Points on a hilly landscape, in no order, each with its height.
A ball rolls from a point to the lowest of its 2 nearest points, and stops where none of them is lower. Distance is the straight distance between rows; heights are no part of it.
<1580>: [ -9  13   4  12  17 -19   4  10  20   4   6  24  14  -1 -10 -24  -9  -2
  -2  12   0  -6   3  41 -19  20 -22]  height 561
<981>: [-19  14   2 -26   0  34 -16  11  -5 -24  11  -3  -1  26  20  14  -9 -18
 -10  13  -7 -14 -11 -27   3  17  13]  height 774
<295>: [ -8  16  -7  -5  11  -1 -29 -28   0   1  -2  22  -1   7  -5 -12 -35  23
 -16  16  -3  13   5  36   4  15  10]  height 630
<1458>: [  6   3   8  67  10 -17   3  -7  14 -17  -9  42 -13 -32 -14  -5 -12  11
  14   5   5  15  22  28 -20  21   6]  height 364
<1386>: [ 22 -31  -3 -13 -27   7  19 -11 -13   5  -6 -36 -23 -13  32   0  51 -44
   0 -34   1  -6  -5  -8   5 -17  16]  height 338
<1095>: [ -5  27   1  28  10  11   7  13  22 -11   3  29 -11  -6 -53  -2 -27  29
  -5 -15  17  -1  -1  38  10 -26   6]  height 318
<1096>: [ 18 -22 -13  -8   4 -23 -34 -31   3 -15 -13  35 -21  14 -20   8  22  38
  -9  16  -6 -22  32  35   8   5  -6]  height 169
<387>: [-11  -6  -6 -18   5  -9 -22 -17   8   8  -6  36   6  -1  24   6  -7  15
 -18  37 -16 -24  20  12 -18  32 -26]  height 592
<1264>: [ -2   3 -10 -30  13  -5 -25  21  -4  31  -6  -9  30  10 -10   7 -33  13
 -11   9 -22  23 -15 -10   5  -2 -22]  height 487
<218>: [ 14 -32 -13  19  -4 -29 -16   2  18  -6 -11  31   6 -38 -10 -12  13 -13
  21  14  -3   7  16  26  -8  13   6]  height 544
<1475>: [  4  21   1  -5  -4 -13  -9 -20 -11  -5   0  21 -13  16  -6  19   6  30
   1   2  -1 -18  39  12   7  11 -25]  height 146
<994>: [-33   1   9 -16  21 -12   2 -11 -10  26  12 -30  27  35 -18 -11 -39  -2
  -1  20  -6  21  -6 -31 -12   6  11]  height 553
<81>: [ -2  13  -9  34  16 -10   6   1   7 -20  10  33 -16  15 -48  20 -23  35
 -21   0  15   2  25  39  13 -26  10]  height 336
<386>: [ 22 -59  -2   9 -39 -19 -14 -19   3  31   8  20  -5 -36  16  24  13 -16
  29  18  -6  11   0   2  -1   9   0]  height 519
<1398>: [ 17 -24   5  -4 -16   7  20 -28 -15   2  -1 -50  -6 -18  36 -17  35 -27
  15 -41   3  14  -2 -26 -19 -23  31]  height 309
<174>: [-13  27   9  34  10   0  16 -22  -1   7   8  15 -12  10 -13  -3 -37  24
  -2   6  -6  -1  -2  40   0   5 -14]  height 409
<849>: [ -8  37 -12   0  20  33  56  34  13  -4  20   9  -5  28  11  23  14  14
 -31  -4  -9  -1  -4 -18  -6 -27 -20]  height 231
<206>: [-28  -7   6  -9  11 -19 -12 -16 -14  -8   0 -14   8   0  39  -8 -15  -9
  -1  39 -16 -13   1  -1 -21  43 -13]  height 437
<125>: [-19  20 -26  22   5  37  55  19  30  -9  -3   2  -4   1  -6   6 -24  25
   8 -19   1   3 -46   5  12 -54 -11]  height 337
<1353>: [-29  18   1  -6  -8   6  -4 -19  -8 -17 -17 -21  12  26   9 -18  -2 -15
   3  15   9  12 -26 -14   2   9   4]  height 486
<636>: [ 18  14  -6   2   0 -18 -28 -11  -1 -18 -17  31  -8   6 -32  -4  12  23
   0  -4  -2 -10  17  28  10 -11  12]  height 222
<1572>: [-17   9  11 -21   2  29 -12   9  -9  24   4  -3  35  18 -13  12 -52  10
  -7   3  -7  27  -5 -19   6 -23  -4]  height 558
<1463>: [-10 -34 -25 -30  -1 -37 -18   0   6  30  14 -18   8 -12  22  -5   3 -39
 -11  11  -6 -23 -26   5   2  16  -9]  height 644
<1377>: [ 16 -55 -20  -5  -2  -7 -27   4  23  -5  11  38  -2 -22  10  31   6  -3
  -7  34 -13 -27  12  -2 -12  27   2]  height 303
<1317>: [-13  13 -13  24   7 -10  -2 -11   1 -36  -7  33 -14  34 -33  19   3  27
 -27  13   1 -17  35  35  19 -14   3]  height 353
<983>: [ 16  15 -27 -21  -6  46 -13  23  -7  -9 -17  16  21   0  14  20   3  16
  -3 -12 -26  19  13 -41  19 -28   2]  height 219
<180>: [ -4 -13  12  -6 -15   0 -13 -14 -36  -9  -2 -17  -2   7  18  -9  -6 -21
  23   0   1  -3   1 -11  12  30   4]  height 414
<1652>: [-40  22  10 -19  13  -1   7 -13  -3  21   8 -10  20  12  14  -1 -34  13
 -18  30 -10  -3  -8  12 -14  33 -28]  height 388
<1020>: [ 19  36   9   2  25   0  -7  -6  19   4  -4  18   0  18 -31 -14  -1  13
 -22 -17   3  -3  -2  37   4   6  -6]  height 395
<558>: [ 12 -21  20  35  20 -29  11  28   2 -26  13   4  -6 -23  -2  10   4 -13
  14   5  -4   5  25  18 -28  48  -6]  height 570
<914>: [ 10  -4  13  38   9  -5   2  -6   7   5  -6  53   1 -42  -1  -3 -31  20
  21  14   5  13  19   5 -28   4   2]  height 359
<1122>: [  4 -61 -11 -16 -27 -11 -30 -22   8  46  21   4   8 -16  14  27 -10  -7
  16  27 -19  14  -4 -10  13   4  -8]  height 501
<641>: [ 33 -25  -3  -8 -23   4 -20 -21 -15 -11  -9 -20 -28  -1  13   5  40 -33
   2 -34   8 -15   8  20  15  -2  16]  height 375
<1369>: [ 14  -5   7  19  -3  -5 -13  -1  -8 -32  -5   7 -19 -10 -12   0  -7 -22
  14  -9   4   1  -2  30   8  35  37]  height 563
<1132>: [ 19 -32  -9 -13 -29 -14  -8  -7 -15  22 -16 -20  -8 -26 -10  -3  11 -40
  16 -22  12   6 -14 -11   9 -28  24]  height 339
<630>: [-11  21  -3 -32 -11  -5   1   9 -21  -8  -6  -8   2  24   5   5  23  15
  -7  11 -11 -14   4 -24   8  -4 -31]  height 293
<1531>: [-15 -10   5  14 -11  -7 -15 -18 -12   9  -4  -5  22  -1 -16 -18 -33   3
  38   7   3  27   5  -5   1   1  23]  height 391
<1215>: [ 18 -20  -7 -40 -27 -10   0  13 -27  22  11 -14 -14  -4   0  11  28 -33
  -6 -11   3 -22 -21 -19  14  -6  -1]  height 421
<331>: [ 26  12  19  -7  -8  22  13   7  -3   4  -1   0   0 -18   2 -14  41   2
  -3 -36  17  -9  11  -9 -25 -19   1]  height 210
<676>: [ -3  23  19  12   5  50  48  -9  36   1  20 -10 -10  15  39   1   4   5
  -4   0  21  18 -25   5 -16 -24   9]  height 454
<266>: [  7  13  11  -5  10  -4  -8 -36 -18  -1  -4   7 -23  11  10  -3 -10  21
 -18  15 -15 -16  29  24  -7  35 -29]  height 116
<1185>: [ 14  -7 -10  -6   2  13 -36 -14 -13 -24   1  18 -13   8 -15   4 -19  -8
  -1   7  -2   9  -6  21  18  31  39]  height 584
<1296>: [-13  30   9  15  12  25   8  -2  23  -1 -18   3  10 -29   2 -32  22   7
  -7 -18  21  13  -7 -18 -11 -39  20]  height 149
<1436>: [ 18   4  26  -4  -6  13   5   0 -30  14  -4 -16   3 -18   0 -17   9 -11
   6 -23  24   5  -5 -22 -12 -17  16]  height 251
<472>: [ 20 -42   0  -7 -10 -16 -29  15  10 -18  19  13 -14   2 -33  25  27   8
   8  11   6 -25  41  12  13   3   2]  height 43
<1304>: [-22  15 -13  12  -7  49  52  -5  46 -31   2  10 -12  29   5  13  -1  16
 -11  -8   9  -7 -25  23  -4 -31   1]  height 423
<577>: [-17 -40  -3 -29   9 -26  -9 -10  -9  37  13 -35  27  12  -6  -7 -29 -17
  12  20  -8  11 -10 -18 -11  21  16]  height 578
<344>: [-18  14  -4  -4  -9  34  16  20  -1 -35   7  12 -11  17   2   5  15 -13
  -6   2   8  -8  10 -27   5  10   7]  height 751
<887>: [ 16 -19   2 -14   0 -19 -35 -42 -16  -4  -9  -4 -20   5  28  -9 -11  11
 -14   7 -24  -6  16  23  -6  32  -5]  height 86
<3>: [-18  24  24  20  13  27  50   3  40  17  20 -16  -2   0  29 -20   4  14
 -14  -9  24  16 -38 -23 -18 -32   3]  height 467
<1067>: [ 26 -42 -11 -22 -34   7 -31   4   5  23   7   8 -15  -1 -11  31  27 -28
   2 -11  -8 -23   0  11  24 -12   0]  height 290
<303>: [-48  18  19   7   8   6  24 -20  -1  23   7 -30  13  31  -9 -17 -50  14
  11  11  16  18 -12 -26  -5 -16  -6]  height 532
<624>: [ -3  22  13  13  -5  51  33 -20  18 -30   7 -12 -17  32  46   7   5   2
  -9  -1  10  13 -15   5 -20   6   2]  height 446
<585>: [ 31 -32  -4  -5   6 -29 -32 -35  -2  -7  -6  29 -17  -9  17  11  10  14
 -14  22 -21 -10  23  28  -4  21   1]  height 121
<615>: [ 41 -30  23 -10 -14  -3 -30 -25 -18  24   0  -3   3 -13   2  -5 -14  28
  13  -2  -6   3  28  13  -9  10  -4]  height 268
<570>: [  9 -26   9  28  13 -29   5   7   2 -19   6  29  -8  -7   2  22  11  10
   6  23  -6 -14  49   3 -23  35 -19]  height 574
<1279>: [ -8  40  12  -4  -6   2  33  24  -4   2  11  -4   7   5 -19  -9  12  -9
  -5 -11  18  -1 -14 -17  -3 -11 -11]  height 488
<317>: [ 11   7 -25 -23  13  27  -1  32  14  -8   7  19  15 -17  23  -3  46  -3
  -5 -17 -30  27   8  -4  -2 -29  19]  height 225
<1319>: [ 10   4  37  32   1  -2   3  17  -1  14   6  22  -4 -42 -19   3 -21  20
  24   1  13   2  23  10 -14  13   3]  height 349
<353>: [-21  22 -11  39   5  -8  18  -8  14 -38  -4  14  -9  26 -37   0  12   7
 -13  -9  20 -14  27  24  20 -18  -9]  height 366
<700>: [ -6   0   4  -6   7  -5 -29  -2   2 -28  19  18 -15  19 -10  34   7  28
 -13  21  -1 -33  46  16  11  20 -15]  height 182
<1524>: [ -4 -55 -24   0 -16 -24 -22 -12   4   5  10   6 -15 -17  27  25   5 -38
  33  11 -12 -23  -4   9  14  35   7]  height 156
<134>: [ 17   2 -15 -15   5  25   7  36  10  10  -4   6  23 -24  -1  -7  26  -9
  -7 -23  -4  21  -4 -21   6 -38  21]  height 289
<869>: [ -7  26 -32   9  14  37  -4  38   2 -11 -22  17  -1  12   0  16   2  22
 -13 -13 -26  28  21 -17  16 -25 -15]  height 331
<1269>: [ 15 -16   1   3 -37 -17 -16   4 -11  12 -15   5  -5 -29 -21  -3  26  -3
  35 -12  11   6  -2 -12   1 -26   6]  height 300
<1161>: [  1  15  18  36   6  -7  -1   9  16   4  12  39 -16 -26 -47   4 -20  34
  18   2  14   2  24  25  -3 -14   4]  height 335
<920>: [ -7  52  19  13  -1  11  37 -15  -9  17   7   0  -4   1   1  -9  12  23
  -3 -21  17 -17   5 -17 -14 -34 -28]  height 199
<92>: [ -1  23   7 -10  -3 -20   5   3 -18  19  -1  -7  13   0  -7 -21   3   3
   6   0   8  -5 -13  -5  -4   8 -20]  height 475
<1258>: [-19  18  10   1  10  19   1 -24  25  11   5 -19   5  41   5  -4 -49   1
 -19  17   6  15 -28  34  -4   7  -5]  height 773
<1005>: [-16 -11 -20 -43  -4 -25 -38 -10  -2   5  -5 -26   2  15  27  -6   4 -28
 -16  15 -15 -28 -23  -1   9  17  -7]  height 597
<1180>: [ 12   8   0 -11  -2  14  19  22   0 -14   7 -14  -1   7   6 -11  47 -36
 -13 -12   5 -11 -15 -18 -11   3  14]  height 720
<1517>: [ -7  45  10  19  -7  27  31 -26  -5   5   8   3 -19  22   1   7 -23  26
  -4  -6  -4 -24   0  24   3 -18 -20]  height 422
<1539>: [  0 -28 -12 -13   9 -42  -9  -1  -9   4   4 -38  -9 -13  11  -6  14 -56
   1  -5   8 -21 -38  23   4  33   3]  height 672
<1443>: [ -3   0  16  30 -21 -40   0  14 -26 -16 -18 -19 -16 -40  -7 -16   3  -3
  44  -4   2   5  -3 -13  -2   8   1]  height 198
<1493>: [ 20  -6   9  -1  -1  -9   9  32   3 -16   9 -17 -21   1 -14   2  43 -38
  -6 -13  21 -18   1   7  -8   4   1]  height 701
<805>: [ 12 -10   6   1  15 -21 -29 -44  -5  -8 -20 -27  -3  12  15 -30  -9  -4
 -12   0  -5  -2  -1  35  -4  37   8]  height 117
<1252>: [ 10 -25 -11 -16  -1 -16  -6   1  13  33  -6  42  33 -26   5  16  -6  19
  -2  38 -11   1  13 -13 -17   8 -25]  height 325
<697>: [  5 -59   0  11  21 -24   8 -22  -8   7 -11 -33  18 -17  35 -13 -23 -36
   5   5 -33  11   8  -3 -20  38  10]  height 211
<618>: [ 15  16  21   4   5  10  -9 -29   1  -5 -14 -10   1   6  -4 -23 -13   3
  -2 -23  15  10   1   7  -5   5   9]  height 220
<1272>: [  3  28  16  14  -5  23  -1  21   1  10  -8  25   9 -16 -32  -3 -11  14
  17 -17   8   2   3  -8   5 -35  13]  height 250
<649>: [-15  17   2  -8   0  18  26  21   0 -26   7  11   3  11  13  -2  43  -1
 -13 -10  -7  -1  28 -16 -14 -21   7]  height 743
<1292>: [ 24  -8  -9 -33  -2  42 -29  -1  -6 -17  -5  12   8   9  14   7  10  -6
 -28 -17 -14 -12   7   4  15   0  28]  height 276
<726>: [  9  35  27   8   2  30  30  -2 -12   0   9   8  -6   9   0   2  29  12
   1 -32  18 -23  20  -4 -15  -5 -24]  height 177
<820>: [-10  -7  -3  -7  -6 -43   4   8 -15   4   8   7  -8 -12   8  -4  17  -2
  11  19  -3 -14  -3  -3  -5  21 -33]  height 456
<1554>: [ 14  12  34  29 -10  -8   4 -14 -36 -21 -15 -23 -13 -11  13 -19  -3  17
  40 -25  -1   7  17 -10   6   2  -5]  height 170
<1654>: [ -3   0 -21 -18  25 -13 -33  30  22 -17  -7   2  11  23 -19  11  19   5
 -26   9 -16 -27  15  11  21  -4 -28]  height 635
<1456>: [ 14 -77 -13  16   5 -29  -9 -37   0  12  -9 -16   4 -24  41  10 -19 -26
   4   2 -28   9  21   1  -6  22  10]  height 200
<358>: [-14  20   3   9  22 -25  13  13  15   3  11  16  15   4 -26   8  17  12
 -17   7  -2 -16  16  23  -9  10 -33]  height 568
<497>: [-42   0  -6 -22  10  -6 -28 -21  -5 -11  -8 -36  16  24  21 -10 -28 -14
  -7  28  -8  -5 -15 -13  -8  27   4]  height 458
<1199>: [ 22   2  -3 -27 -23  26  -4   2 -16  11 -12   9  21  -6  27   1  24  14
   1 -11 -16   5  14 -38   5 -27   8]  height 61
<485>: [-14 -27  11 -21  -3 -17 -12 -22 -36  -1  14 -36   2   5  36  -5 -23 -14
  20  26 -18  -3  15 -16  -8  43  -8]  height 428
<1000>: [ -2  -2 -17 -24 -11  -7 -12  17  -8 -16 -10  20   2  19 -20  22  36  16
  -2   6  -4 -18  27 -18  25 -13 -31]  height 213
<1338>: [-30  15 -39  17  10  38  33  13  41 -38   4   8  -6  37 -16  31  -7   3
 -26  -5  -6  -9  -9  24   8 -31 -23]  height 406
<911>: [ -7  37   8  17   7  29   6 -29  12   7 -16  -8   7  13   1 -32  -7  16
  -8 -26  15  16 -13  -8  -5 -22   9]  height 187
<408>: [-12 -53 -17 -37  -2 -36  -5  -9  -9  43  16 -36   5   0  -7   7 -15 -48
   9   6   3   6 -17 -16  18  -1  15]  height 606
<644>: [  9  -7 -13 -24  -7  -7  23  -3 -21   7  13 -44  -2   7   4 -19  -2 -30
 -18  -4  17  11 -24 -49   2  -8  35]  height 595
<919>: [ -6  17   1  -1   6  27  23   4  21 -18   8  -2  -2   3  36 -17  49  -9
  -8  -3   0  12  -9  -8 -15  -6  20]  height 737
<934>: [ 10 -14  19  18  -2 -11   7  18 -16  17  16  21   3 -34   5   2 -25  -6
  46  19   5  15   9  -7 -18  28  11]  height 361
<1393>: [-15  42  -3  15  -1  21  40  11   9  -3   8  11 -11  24 -20  13 -10  20
 -11 -15   5  -7   7  22   1 -23 -23]  height 429
<333>: [-15  18  19  26  14   7  49  -7  19  17   8 -36 -12  13  14 -31 -15  -3
  -8  -1  45  19 -47 -48 -20 -26  13]  height 489
<1103>: [ 14 -11  23  21  23 -24  -7 -24 -11  -7 -13 -54   8   0  23 -12 -24  -3
   6  -3 -16  18  -1  24  -9  47  -2]  height 139
<155>: [ 25  -6  21  19  -4  -9 -24 -24  -9   1 -24  18 -20 -21  -9 -23  -9  28
  27 -14  18   2  19  17  10   2  15]  height 271
<69>: [-19  40 -16  -1  19  13  -8  -2  25  20 -13  -7  25  29  -5  -2 -37  13
 -30   3  -3  14 -44  24   9  -5  -9]  height 798
<1736>: [-25  16   9  12  16  -5  18 -27   6  21   5  17  10 -11  14  -4 -41  16
   2  23  -9   4   8  21 -17  24 -21]  height 400
<1200>: [-17  25 -29  11   0  57  43  -4  23  -1  -6  -4   2  14  22   9 -24  29
 -15 -11 -15  13 -34   4   7 -44 -13]  height 296
<1405>: [ 31 -40  -3 -24 -27  -6 -36  25   7  -3   9  17  -2   5 -20  43  36   5
   4   0  -6 -16  17  -4  25 -15  -2]  height 168
<1530>: [-30  18  13  13   8  -1  30 -21  -4  12  11 -41   2  26  -8 -28 -20   6
   6  -9  28  16 -20 -59 -16 -20  18]  height 512
<1404>: [  1   8  -6 -14  10  21 -31 -10  -3 -22   0  38 -17  23 -12  11 -38  15
 -21  23 -12  19  -4  25  13  20  23]  height 611
<510>: [ 37 -12  22  -3  -8   3 -34 -44 -18   5  -9 -13 -13   0   3 -14 -16  22
   5 -25   7   7  14  13   1  -3  14]  height 247
<1012>: [ -8   8  28  40  21 -24  27  16   4 -13  13   9  -2 -21  -7  -9 -19  -4
  12   0   5   4   2  33 -20  27 -10]  height 566
<1639>: [ 25   1  37  20   3 -14   4  -5 -24 -17 -13 -45  -3   0  20  -5 -11   4
  20 -28  -8   8  11   5  -3  34  -5]  height 155
<1367>: [ -7  20 -10  27   2  47  36 -22  39 -31 -13  15 -15  24  21 -16   1  14
 -12 -11  19  19 -21  20  -6 -21  29]  height 435
<1395>: [ 24 -20   4 -13  -5  -6 -27 -12   3  31  -2  31  17 -19   6   9 -19  15
   5  27 -11   5  17   9  -1  15  -2]  height 294
<1257>: [-22  31 -25   0  18  46  54  13  36  -9  18   5  -2  19  39  25  10  18
 -13  -3 -12  18 -25   6  -4 -34 -19]  height 258
<1546>: [  3  31 -17 -13  13  38 -14   0  26 -26  -8   2  -8  39   9   9   1  16
 -52 -17  -5  -3 -10  29   7   9  -2]  height 736
<106>: [-29  35   1  47   6 -16  28   8   9 -17  -1   5  -6   5 -40 -15  12   6
   3  -2  21 -14  14  19  -6 -17 -29]  height 374
<27>: [  7 -26  13  26  -4 -12 -26 -24  -5   0  -4  13   5 -25 -14 -18 -44  20
  37   4   6  23  12   5 -11   9  44]  height 405
<1308>: [ 39 -22   3 -16 -10  26 -25 -10 -17  -4  -2   0 -19   5  -2  10  13 -17
 -14 -23   1 -13  12  12  14   7  19]  height 368
<827>: [  4  22   9  -4 -16 -11  35  26 -33  -5  13 -11  -8 -11  -6 -14  12  -4
   4   4  30   0 -13 -48   1  -7   1]  height 510
<139>: [ 10 -50   6  17   9 -52  15 -10  -8  14   5 -61   0 -19  22  -3 -14 -37
  17   0 -10  17  -9  -3 -11  24  10]  height 227
<111>: [ 27 -26  -6 -32 -28  15 -10  24  -4  23  10   1 -10 -20   3  22  40 -27
  -4 -18  -2 -11  -1 -14  14 -36   6]  height 386
<1300>: [  6  26  10  10  -1  33  -8   2  12  -8  -7  27  -7   6 -26  -7 -16  17
  -8 -22  13   7  -8  16  11 -24  24]  height 288
<1509>: [-22  27 -14 -12  22 -16   7  28  10   5   5   1  12  27 -24  20  15   9
 -34  12  -2 -26  12  11  11 -10 -43]  height 587
<113>: [  8 -29  -8  -4  -7 -26  -5  19  -8  18  10  -2  10 -35  -6  -7  -8 -41
  24  14   9   3  -7   9   2  26  24]  height 243
<521>: [  8 -17   8  10 -12 -39  -2  16 -26   4 -10 -25 -11 -39 -12  -6  -4 -29
  42   6  15   7 -21  -3  -6   7  19]  height 217
<1084>: [ 15  -1   6 -17 -13 -26  31   4 -39  11  10 -43 -19  -5  -1 -23  10 -28
  -3  -1  21   0 -33 -44  -1   7   7]  height 545
<314>: [ 18 -29 -15 -36  -8 -21  17  -2 -20  32  16 -58   0  -2  -4   2 -11 -34
  -2 -10  10   8 -17 -31  10 -16  30]  height 646
<1126>: [ 21   6   2   1 -25  -6 -29 -15   2   7 -24  23   3 -18 -26 -10  18  22
  18 -10  10   4   8   5  15 -25  12]  height 266
<647>: [ -2  -5   9   1  -8  15  23   4 -17   7   7 -27   3 -26  22 -23  26 -15
  12 -23  19  26  -4 -46 -26 -24  39]  height 285
<30>: [  4 -17 -34 -36  -2  12  -5  20   1  -7   5   2  10 -10  37   3  49 -12
  -7  -9 -26   9   1 -29  14 -27  19]  height 301
<897>: [-22  28 -42  15  20  35  21  32  27 -26 -13  15   1  29  -1  15   8  16
 -26  -7 -22  14  -6  -8  16 -30 -25]  height 377
<945>: [  6 -24  -6 -25 -22  -1 -22  -9 -17  15 -12  -9  10  -1   2  -4   3 -14
  16  -3  -7  -4  -2  -7  16   1  18]  height 384
<210>: [ -1  32  10  -3  12  30 -13 -18  33 -12   5  -4 -11  37   1  -1 -16   5
 -36  11   2   1 -24  37  -2  21  -3]  height 759
<684>: [-13 -16  15   0  -8 -21   3   5 -31  13  10  -3  16 -20  -2  -5 -30   3
  28  24   2  13   0 -23  -2  13   8]  height 376
<299>: [-13   2  51  45  28 -21  25  -8  -7   0  -2 -47   3  -9  17 -14 -32  17
  24  -8 -12  18  -2 -12 -12  17  -3]  height 249
<1704>: [-17  27 -16  10  -5  14  -6  -9   1 -32 -24   3  -1  15  -8 -26  14  -4
   5  -5   8   1 -14  -2   4   7   8]  height 506
<595>: [ 13  13  -2  -6  10  13 -22  22  16  -3  -6  17  18   7 -28  -2  -3   0
 -11  -7   5   4 -16  29  13   6   9]  height 348
<63>: [  0  18  33  43  -4 -14   5  -4 -19  -7 -26  -3 -21 -34  -8 -14   8  19
  36 -19  14  -9  13  -8   0  -4  -9]  height 183
<1305>: [ -6  19  -4   3 -11  -4 -18  37   5   2 -26  25   4 -12 -46   9   5  20
  20 -11   3  12   6  -5  10 -34  -7]  height 204
<1231>: [-30  -2 -28 -39  -2  -8 -39   2  -8   2 -11 -28  21  13   8  -8 -12 -12
 -12  16 -23  -4 -18 -21  16  11   0]  height 524
<832>: [  9 -18 -15 -22   3 -27 -31  23  12  33   2  21  35 -16  -1   9  -7  13
  -6  19 -24   9  -6  -5  16   2 -36]  height 389
<231>: [-25  23   1 -28   6  -5 -10  15  -8   7  16   8   9  16   9   8  -3   8
 -14  26 -11 -19  -5  -4   0  26 -30]  height 355
<1656>: [  2 -28 -17 -16  11 -14 -46  12  16 -15  10  29   1   8  -2  35   2  21
 -18  31 -21 -35  21   7   1  23  -3]  height 248
<67>: [-25  39  -4  21  -6  26  48  30  15   7  -4   9   6 -11 -23   3 -16   8
  -1 -11  18   6 -34 -25  10 -48  -9]  height 369
<1069>: [ -8   8  52  33  18  -9  24 -26 -19  11  -4 -47  -8   9  11 -19 -31  16
  24 -27  12   2   4 -35  -8  -1  -9]  height 236
<1453>: [ -3  -5  17  13   7 -25   9  -6 -21  -4  -8   5  -1  -7  22 -14  -2   1
  13  16  -4  -9   6  10 -13  41 -28]  height 447
<1238>: [-12  31 -18   1  22  12  40  52  16 -14  23  -3   4  24 -25  15  22   8
 -41  -7  11   0  -4 -13  -3 -33 -19]  height 194
<1146>: [-20  40  32  29   6   9  21 -35 -18  21  -6 -20  -4   4   8 -21 -13  28
  15 -29  23  -6   7 -16  -4 -20 -21]  height 218
<1267>: [  4  16 -11 -25  14  30 -18  15  24 -13  -3  -2   8  33  -5   6  11  -5
 -39  -1  -9 -21  -4  10  11   9 -17]  height 695
<547>: [  9 -20 -15 -28 -13 -24  -1  22 -19  18  14 -14  -5 -19  -9   9  -4 -37
   6  11  13 -17 -27 -14  13  13  25]  height 308
<1271>: [-24  42 -17  13   4  22  32  19 -10   9  -5   3  11   4  -4   1 -26  29
  -1  -8  -6  27 -20 -41  13 -35 -15]  height 407
<1633>: [ -3 -61 -12   3 -17 -21 -18 -30  -8   8  -3 -27  -2 -18  24  15 -15 -32
  30  13 -14   6   8   3  12  23  17]  height 184
<385>: [-33  40 -18   6  -4  23  41  13   0  -4  -1  17  -4  21 -12  23 -16  16
  -1   4 -17   2  -8  -8  11 -32 -23]  height 412
<642>: [ -1 -27 -10   0  10 -25  -6   1  16   3   5  36   2 -11  16  21  14  13
  -8  33 -18 -33  36   0 -22  21 -43]  height 581
<982>: [  9 -42 -12 -22 -24 -27 -32   7  10  39   8   3  14 -22   0  22   4  -7
   1  19 -16  -5 -17   8  19  -5 -12]  height 463
<1011>: [  7 -49  -6  -3 -14 -21 -25  14  -1 -11   8   6 -13 -15  -6  23  20 -30
  19   8   2 -19  14  14  10  24  11]  height 114
<1457>: [ 12 -16  -6  -7  -6 -21  -1  17  -9  -4   4 -31 -15 -14 -11  -8  36 -54
  14 -15  18 -18 -21  14   0  18   4]  height 687
<1461>: [ 18 -50 -14  16 -14 -35  -6   4  23  21   2  36  -1 -40  -8  11  26 -17
  21  23   6  -1   4  10 -14   5 -18]  height 533
<717>: [ 12  -4 -10 -44 -20  24 -11  -1 -11   3   0 -14   6   9  29   2  35 -17
 -21 -19 -16  -6  -4 -31   5 -17   0]  height 241
<198>: [  5  12 -17 -28   8  48 -10  22  13 -19   8  17  19  10  18  -1  24 -13
 -28  -3 -23   7   0  -6   3  -9  31]  height 147
<1636>: [ -2  23   2 -17   5   3   4  31  -5   8   6  -3  25  12 -10  -7  -3 -10
 -16  -2  11  18 -29 -25  -4 -14  11]  height 436
<850>: [ 12  15   2  -6  -3  17  12  34  10   3  -4   1  10 -24 -22 -16  16 -24
 -10 -19  21  12 -28 -17 -11 -22  31]  height 358
<941>: [ -5   3 -21   0  -4   6  -7  31   6 -26 -22  23  10  18 -40  18  29  14
   6   4   1   5  21 -19  22 -26  -4]  height 131
<339>: [  0 -11  11  12  -4 -22 -18  13   2 -22  -5  15   2 -19 -18 -13   6 -14
  13   5   7   2   7  30  -3  27   7]  height 552

Call two points neighbours if one is among the 2 nearest of the other. Go from one point of each pair to the other, from neighbour to neighbour, staying as low as possible. Name the highest point that can't be avoided.
<887> / <726> -> <299>
<726> / <1199> -> <850>
<726> / <472> -> <1215>
<1199> / <317> -> <30>
<1296> / <726> -> <155>

Where does a ball stop that starts at each point below?
<1005> -> <887>
<1393> -> <1238>
<1353> -> <887>
<820> -> <887>
<1215> -> <887>
<408> -> <1199>
<314> -> <317>
